Points on a hilly landscape, in no order, each with its height.
From any point a ball rolls to the lowest of the 2 points nearest to it. It stops when none of these is lower. Distance is the straight distance between rows; heights are no part of it.
q339 height 428: [ 13 -17  -6 -12  -7  -5 -11  17   6 -10  -7  19   1 -15  11   2 -20  16
  -1 -36  -5  11]
q916 height 346: [  4  12   2 -18   1 -10   2 -19 -12   5   5  -5   6   4  -6  32  10   8
   2  -1   4 -13]
q217 height 212: [-14  19 -14 -13   6  11 -25 -15  -7   0  -8  -7   4  -3  -4   1   5 -10
  -2  13  22   1]
q817 height 495: [  1  -8  11 -14   8  20  -3  22   8  -4  -6   9 -17   9  -7   5   2  -1
   1   6  -1 -10]
q858 height 247: [-12   4 -12 -16   4   4  -3  14  -1  11  -6   7  10 -13   5  -5 -16   0
   3 -18   7  -3]
q164 height 486: [  6   7 -17  19   5   0 -21 -15   0   4   1  -2  10 -11   5 -24  -8   3
   7 -12  -5  16]
q288 height 386: [ 25   2  22 -13  -3  23  19   0  -2   0   6   2  18   0 -14  -3  -9  -7
  -5  -3  24   2]
q518 height 328: [-13 -13 -15  -8   1 -17   3  24  -2   9   1  14   3 -22  15   9  -4   4
   9 -25 -14 -19]
q236 height 452: [ 23 -14   7  10   0   1   0  -2 -10  -9  24  -6   4   2   5 -14  13 -19
   0  10  -1  -5]
q827 height 379: [ 13   6   2 -10  -2 -11  22 -14 -15   2   8  -3  19  -5  -8  29   5  15
  -2  -8   0 -16]
q355 height 446: [  2  -1  12  -7 -11  -2  12   8   9   9   4  10   4  -2  11  -4  -9 -11
   7 -14   6  12]
q768 height 626: [  1 -16  10  15  -6 -17  30  19  -4  -4  -1  -5   5  -4   0   5  -2   3
 -11   4 -13  -9]
q652 height 222: [ -1   3  33  -7  -7  19   1   8   4  -7 -12   7 -12  11 -14   6  -1  -2
 -14  16  27  15]
q340 height 448: [-13   6  -6   6   0   4   0   7   6   9  -3   8   5  -1  13 -25  -8 -25
  -1  -1   0   9]
q578 height 378: [ 11  -6   0  18  -8 -25   5 -23 -11 -10  13 -13   1   3   0   4  10   8
  -4   9  -9   4]
q569 height 426: [  8  13  -3  -8   4  -2  -9 -17  -2  17  24   2  -8   4   7  -8  16  -7
  21 -14   1  -5]
q898 height 451: [ 15  -6  15   4   4   3   4  -4 -11  -7  12  -8 -14  19 -10   8  21  -2
  -1  20  -2 -15]
q358 height 289: [-17 -21 -17   6   3 -21   2  23   7 -11  -2   8  -3 -20  10   6  -3   9
   3 -20 -19 -10]
q977 height 157: [ 13   7 -10   0   8   8 -15 -22   0  -6  -1   0  -8  11 -10   6   4  23
   2  -2  -8   4]
q228 height 477: [ 10 -13  18  -3   4   9   5  16  -1  -1   7   0 -17  12  -7   7  16  -3
  -1  10  -9 -15]
q201 height 156: [-20  12   9   2   2   4   5   5   4   8 -17   0 -24  21  -5   9   0   8
  -2  18 -10  -8]
q492 height 349: [ -1  13   4 -11   1   8  16  -5 -12  10   4  -5  16   1  -6   1   0 -15
  -6  18  18 -10]
q290 height 352: [  8  -8  -6 -17  12  14  -4   9 -12  -4   8  -7  12 -13  -4  -2  14 -21
   2  10   8 -16]
q253 height 229: [ -7  16 -12 -19   7  10 -11  -5  -8  12  -5  -1  11 -10  -3   3  -3   0
   1  -2  15  -6]
q47 height 478: [  8   9 -24   7  16  16 -12  -7  -5  -2  -6  -4  20 -11 -10 -23 -12   7
   3  -9   3   7]
q824 height 181: [ 10 -19  15  15  -8  -6  10   6   4 -20 -16   0   4  -4 -10   7 -15  22
 -16   2  -3  19]
q160 height 143: [-27  17 -21   5   6 -17 -14  -9  -1  13  -7  -2  -7  -3   8   1   0  12
  10  -2  -9  -5]
q313 height 309: [-19 -21 -16   2   8   5  -7  18   1 -22  -9 -12   6 -16  -5  -3   9 -13
 -15  18   9  -9]
q639 height 319: [ -5  14  12 -24  -4  -1   1 -11  -6   4   6  -6  -6   9   0  27  18  -4
   6   9  11 -14]
q263 height 173: [-23  14 -22   2   3  -5 -23 -16   4   0 -15  -2 -13   6   0   8  -1  20
   1   3  -9   1]
q95 height 424: [  4   9   6  10  -1  13  21   9   4  14   7  12  11   3   8 -28 -12 -31
   3  -6   5   6]
q833 height 291: [ -7   2  12 -18   1   4   0   7  -3  -3  -8  -6 -14  13  -8  33  12   1
  -7  17   2 -19]
q163 height 218: [ -1  -5  -1  14   0  -2  11   3   1 -12 -21  -3   8  -2 -16  19 -15  31
 -12   2 -11   4]
q984 height 331: [ -3 -16 -16  -4   9  13 -13  11  -6 -16   4  -9  12 -16   1 -15  14 -25
  -8  14  13 -11]
q659 height 283: [ -9 -22 -14   5  10  14 -12  16   8 -27 -17  -7  -1  -7 -10   4   2   9
 -13  12  -3  -4]
q769 height 104: [-26  15 -13   9  -5 -20   2  -5  -2  21  -3  -2   5  -7   9  -4  -5  -2
   3   3  -5   2]
q914 height 404: [  7  -4   3  -4  -8 -20  19  -2  -8  -1   2  -2  16  -8  -5  20  -3  14
  -8  -4  -2  -1]
q20 height 179: [  2   1  14   6 -15 -11   5 -16  -1  -7  -9  -8   9   2 -11  14  -8  13
 -17  11  12  22]
q746 height 175: [  9   4   9   0 -13   4   4  -9  11   1  -4   7  13  -6   0 -20 -17  -5
  -8  -9  17  31]
q831 height 265: [ -9  -7 -14   1   3  -5  -3  19  -3   5  -5   0  21 -29  10 -12 -12  -7
   1  -9   5   3]
q863 height 284: [ -7   6  -5   6   2  -6  14  -6  -9   6   5  -7   2   6  -3   8  11  -1
   0  15  -8 -15]
q216 height 164: [ -5 -24   1  14 -13 -19  -5  14  16 -13  -9   7 -15  -1  14  -1  -6   2
  -2  -9 -21  15]
q538 height 234: [-21 -18  -6  14  -4 -18  10  20  13  -9 -13   4  -7  -7   9   4  -8   6
  -5  -8 -24   0]
q213 height 196: [-12  11 -16  -8   7   6 -36 -15   4  -4  -9  -4  -7   0   1  -4   2   7
   1   5   9   7]
q987 height 264: [ -4  -5  15  -9  -4   1  -7   4   3  -8 -11   1 -25  13  -8  27   7  14
  -1  11  -1  -4]
q964 height 471: [-10  -3 -13  23   4   6  -8   6  12   0  -5   6 -12   6   9 -29  -4 -16
   8  -2 -16  10]
q161 height 394: [-20   2  -5 -16  -4 -17 -14  -6  -4   2  -5  -8  -2  -7  11  10   6  -1
  -1   8  10  -4]
q177 height 322: [ -2   8   7   1   0   5  16   0 -13   2  -5 -13  12   3 -14  17   4  -2
 -13  24   6 -14]
q521 height 369: [ 20  -4   5 -29  10  25  -2  10  -9  -3   6   1  12  -7  -7   7   7 -18
  -1   3  20 -11]
q353 height 440: [  7   8  -9 -16  10  15 -15  -3   1  10  11   8  -8   6   3  -2   8  -1
  18 -14  -3 -10]
q627 height 187: [ 12   7   6   4  -4   4   3 -11   7  -4 -10   4  13   3  -9 -10 -21  14
  -7 -10   8  25]
q859 height 418: [  5  13   6  12  -5  -9   9 -21  -6  13  23  -8  -4  19   7 -14  12 -12
  10   5  -5   1]
q3 height 310: [  7 -16 -16  11   6  -5  -9   2  -1 -13   7  -4   4 -12   2  -6   8   1
   2  -2  -9  -3]
q789 height 144: [  7  17   4   6  10  17  12  -3   9  13  -2  13 -18  27  -5  -7  -5  13
  15  -9 -22  -5]
q710 height 159: [ -5  15   4  -1 -15  -6   7 -17   2  14   6   2  12  -9  10 -16  -8 -11
  -1  -5  22  27]
q862 height 188: [ 18   7   2  -5  -7   4 -13 -24   4  -4   1  -2   3   6  -6   1  -5  11
   3  -8   8  17]
q132 height 137: [-21  16  -6   0  -9 -13  -4 -13   0  19  -1  -6   6  -6  10 -10  -5 -13
  -1   6  15  14]
q64 height 602: [  3  -7  11  27   1  -7  23  13   3  -1  -8   4  -2   5  -3  -9 -12   7
  -7  -1 -21   4]
q477 height 205: [-10   5   3   1   2  -7  -1  -6   5   2   3  -3 -25  22  -1   9  14   7
   2  14 -17  -7]
q781 height 503: [ -6  -5   2  29  -4  -2   4  12  16  -1 -10  14 -13  11  12 -14 -14 -17
   3  -7 -23  13]
q565 height 105: [ 15  -2   5   9  -4  -6  -1 -11   9  -6   1   4 -15  13  -4   3   2  22
   1  -4 -19   6]
q721 height 460: [ -4  -8  12  -3 -10   2   1   9   9   4   7   6 -10   4  13  -8   8 -25
   3   0  -1   4]
q326 height 244: [ -5   1  -9  -1   6 -11  -5  -8  -3   0   8  -3 -12   4   1  13  14   8
   7   4 -13 -16]
q722 height 79: [ 19   3  14  -8   7  20   5   2   8   2   0  10 -14  19 -14   9  -2  23
   8 -11  -4  -2]
q19 height 645: [ -9  -4  -3  11  -2 -21  41  12 -11   6  -3  -9  26 -11  -2   7  -9   5
  -8   3 -10 -14]
q14 height 416: [-14  -6 -11 -21  -4  -9 -10  17   3  -3  -9  10  -8 -11  12  20 -13  14
  -1 -10   0  -5]
q391 height 413: [ 16  12   2  -2   2  14  -4 -14   4  12  22   3  -3   6   7 -20   6 -14
  18 -13   7   6]
q656 height 345: [  8 -11 -12  10   4 -12  -3 -15 -10 -20   6 -13   8  -6  -7   9  13  11
  -5   3  -4  -8]
q844 height 147: [ 15  -9  29  15 -11 -15  15  -2  -3  -7  -6  -4   3   3 -13  17  -6  21
 -14   2   3  18]
q110 height 438: [ -5   7  12   8 -10  -5   7  -6   4  14  10   0 -11  16   9  -9   4 -16
   6   9  -5   7]
q448 height 490: [ 29 -13  -5  14   8   8  12   3 -16  -4  27  -1  14   3   1 -21   3 -14
   4  -5  -8 -14]
q406 height 203: [  3   2  24   7  -9   7  -4  -7   0 -10 -15  -4  -6   6 -17   6   1   6
 -20  21  18  20]
q39 height 380: [-24   2 -15  -8   2 -16 -21   8  -5  14   3  -9  -2 -22  14   2  11  -9
   9   0   2 -14]
q729 height 405: [-13  -9  -1 -12  -7 -13  -2   9   3   1  -2   0  -1  -6   9  12  -3  -3
  -1  -2   3  -1]
q231 height 382: [ 24   8  10 -28   4  27   7  -4  -2   2   8   5  10   6  -9   6   0  -4
   6  -6  20  -4]
q529 height 360: [-17  -7 -23   2   9 -12  -6  14  -5   9   3  -2   4 -23   9  -1   8   1
  11 -13 -11 -22]
q884 height 372: [ -4  19   9  -6   0  12  14  -5  -6  21  13   0   9   4   4 -18   3 -29
   1  12  21   0]
q552 height 240: [ -7   0  18 -14  -8   6 -10   1  10  -3 -11   3 -19   8  -2   5   4  -3
  -5  15  12   8]
q942 height 252: [-13  -4 -11  12   6  11  -2   4   4 -22 -28  -8   3   0 -17  17  -8  23
 -15   4  -4  -5]
q885 height 455: [ 18  -2 -17 -11  18  17 -17   6  -7   5  10   6   6 -13   3 -14   2   0
  14 -21  -4 -12]
q901 height 201: [-11  15   5   9   2   3  14  -1   5   8 -14   0  -3  13  -9  -3 -14  12
  -5  13  -8   5]
q362 height 423: [ -2 -12  -2 -21 -10  -3 -13  20  10 -12 -14  14 -11  -8  13  12 -21  14
  -1 -21   3  11]
q315 height 134: [  7   1  11   0   0   5   3   4  15   3  -1  11 -23  24   2  -1  -1   8
  11 -11 -16   3]
q695 height 395: [  1  22   8  -2  -4  22   9  -5  11  19  15   9   2   8  11 -26  -1 -28
  15  -6  14   6]
q874 height 562: [ -6  -6  18  36  -3  -8  22  14   7   5  -9   8 -21  15   2 -10  -8  -2
   2   0 -29   5]
q411 height 399: [  6   4   0  17  -7 -18  -3 -27  -3   1  16 -10  -3  10   6 -11   8  -3
   1   7  -7  13]
q780 height 469: [ 17   5 -21  -2  17  15 -26 -11 -10   0   7  -3  16 -17  -6 -16   5   3
   8  -8   9  -5]
q88 height 370: [ 19   3  13  -7   0  19  13  -7 -11   0   9  -3  14   1 -11  -6   3 -18
  -9  15  27  -4]
q344 height 285: [ -6 -18 -19   6   4  -9 -16   9   0 -14  -1  -7  15 -28   8  -9   3   3
  -3 -12   2   1]
q737 height 436: [ 14  -6   5  -9  -9  -4  -9   1   9  -6   4  10   1  -6   9  -4  -9   3
   6 -23   1  15]
q59 height 425: [ 12  -7   4   1   1  -5  -8 -12  -4  -7  19  -9  -7  10   0  -2  19 -12
   3  14  -3  -6]

For each start below, name the point where the ball stops.
q578 => q769
q231 => q844
q448 => q769
q339 => q216
q914 => q844
q884 => q201
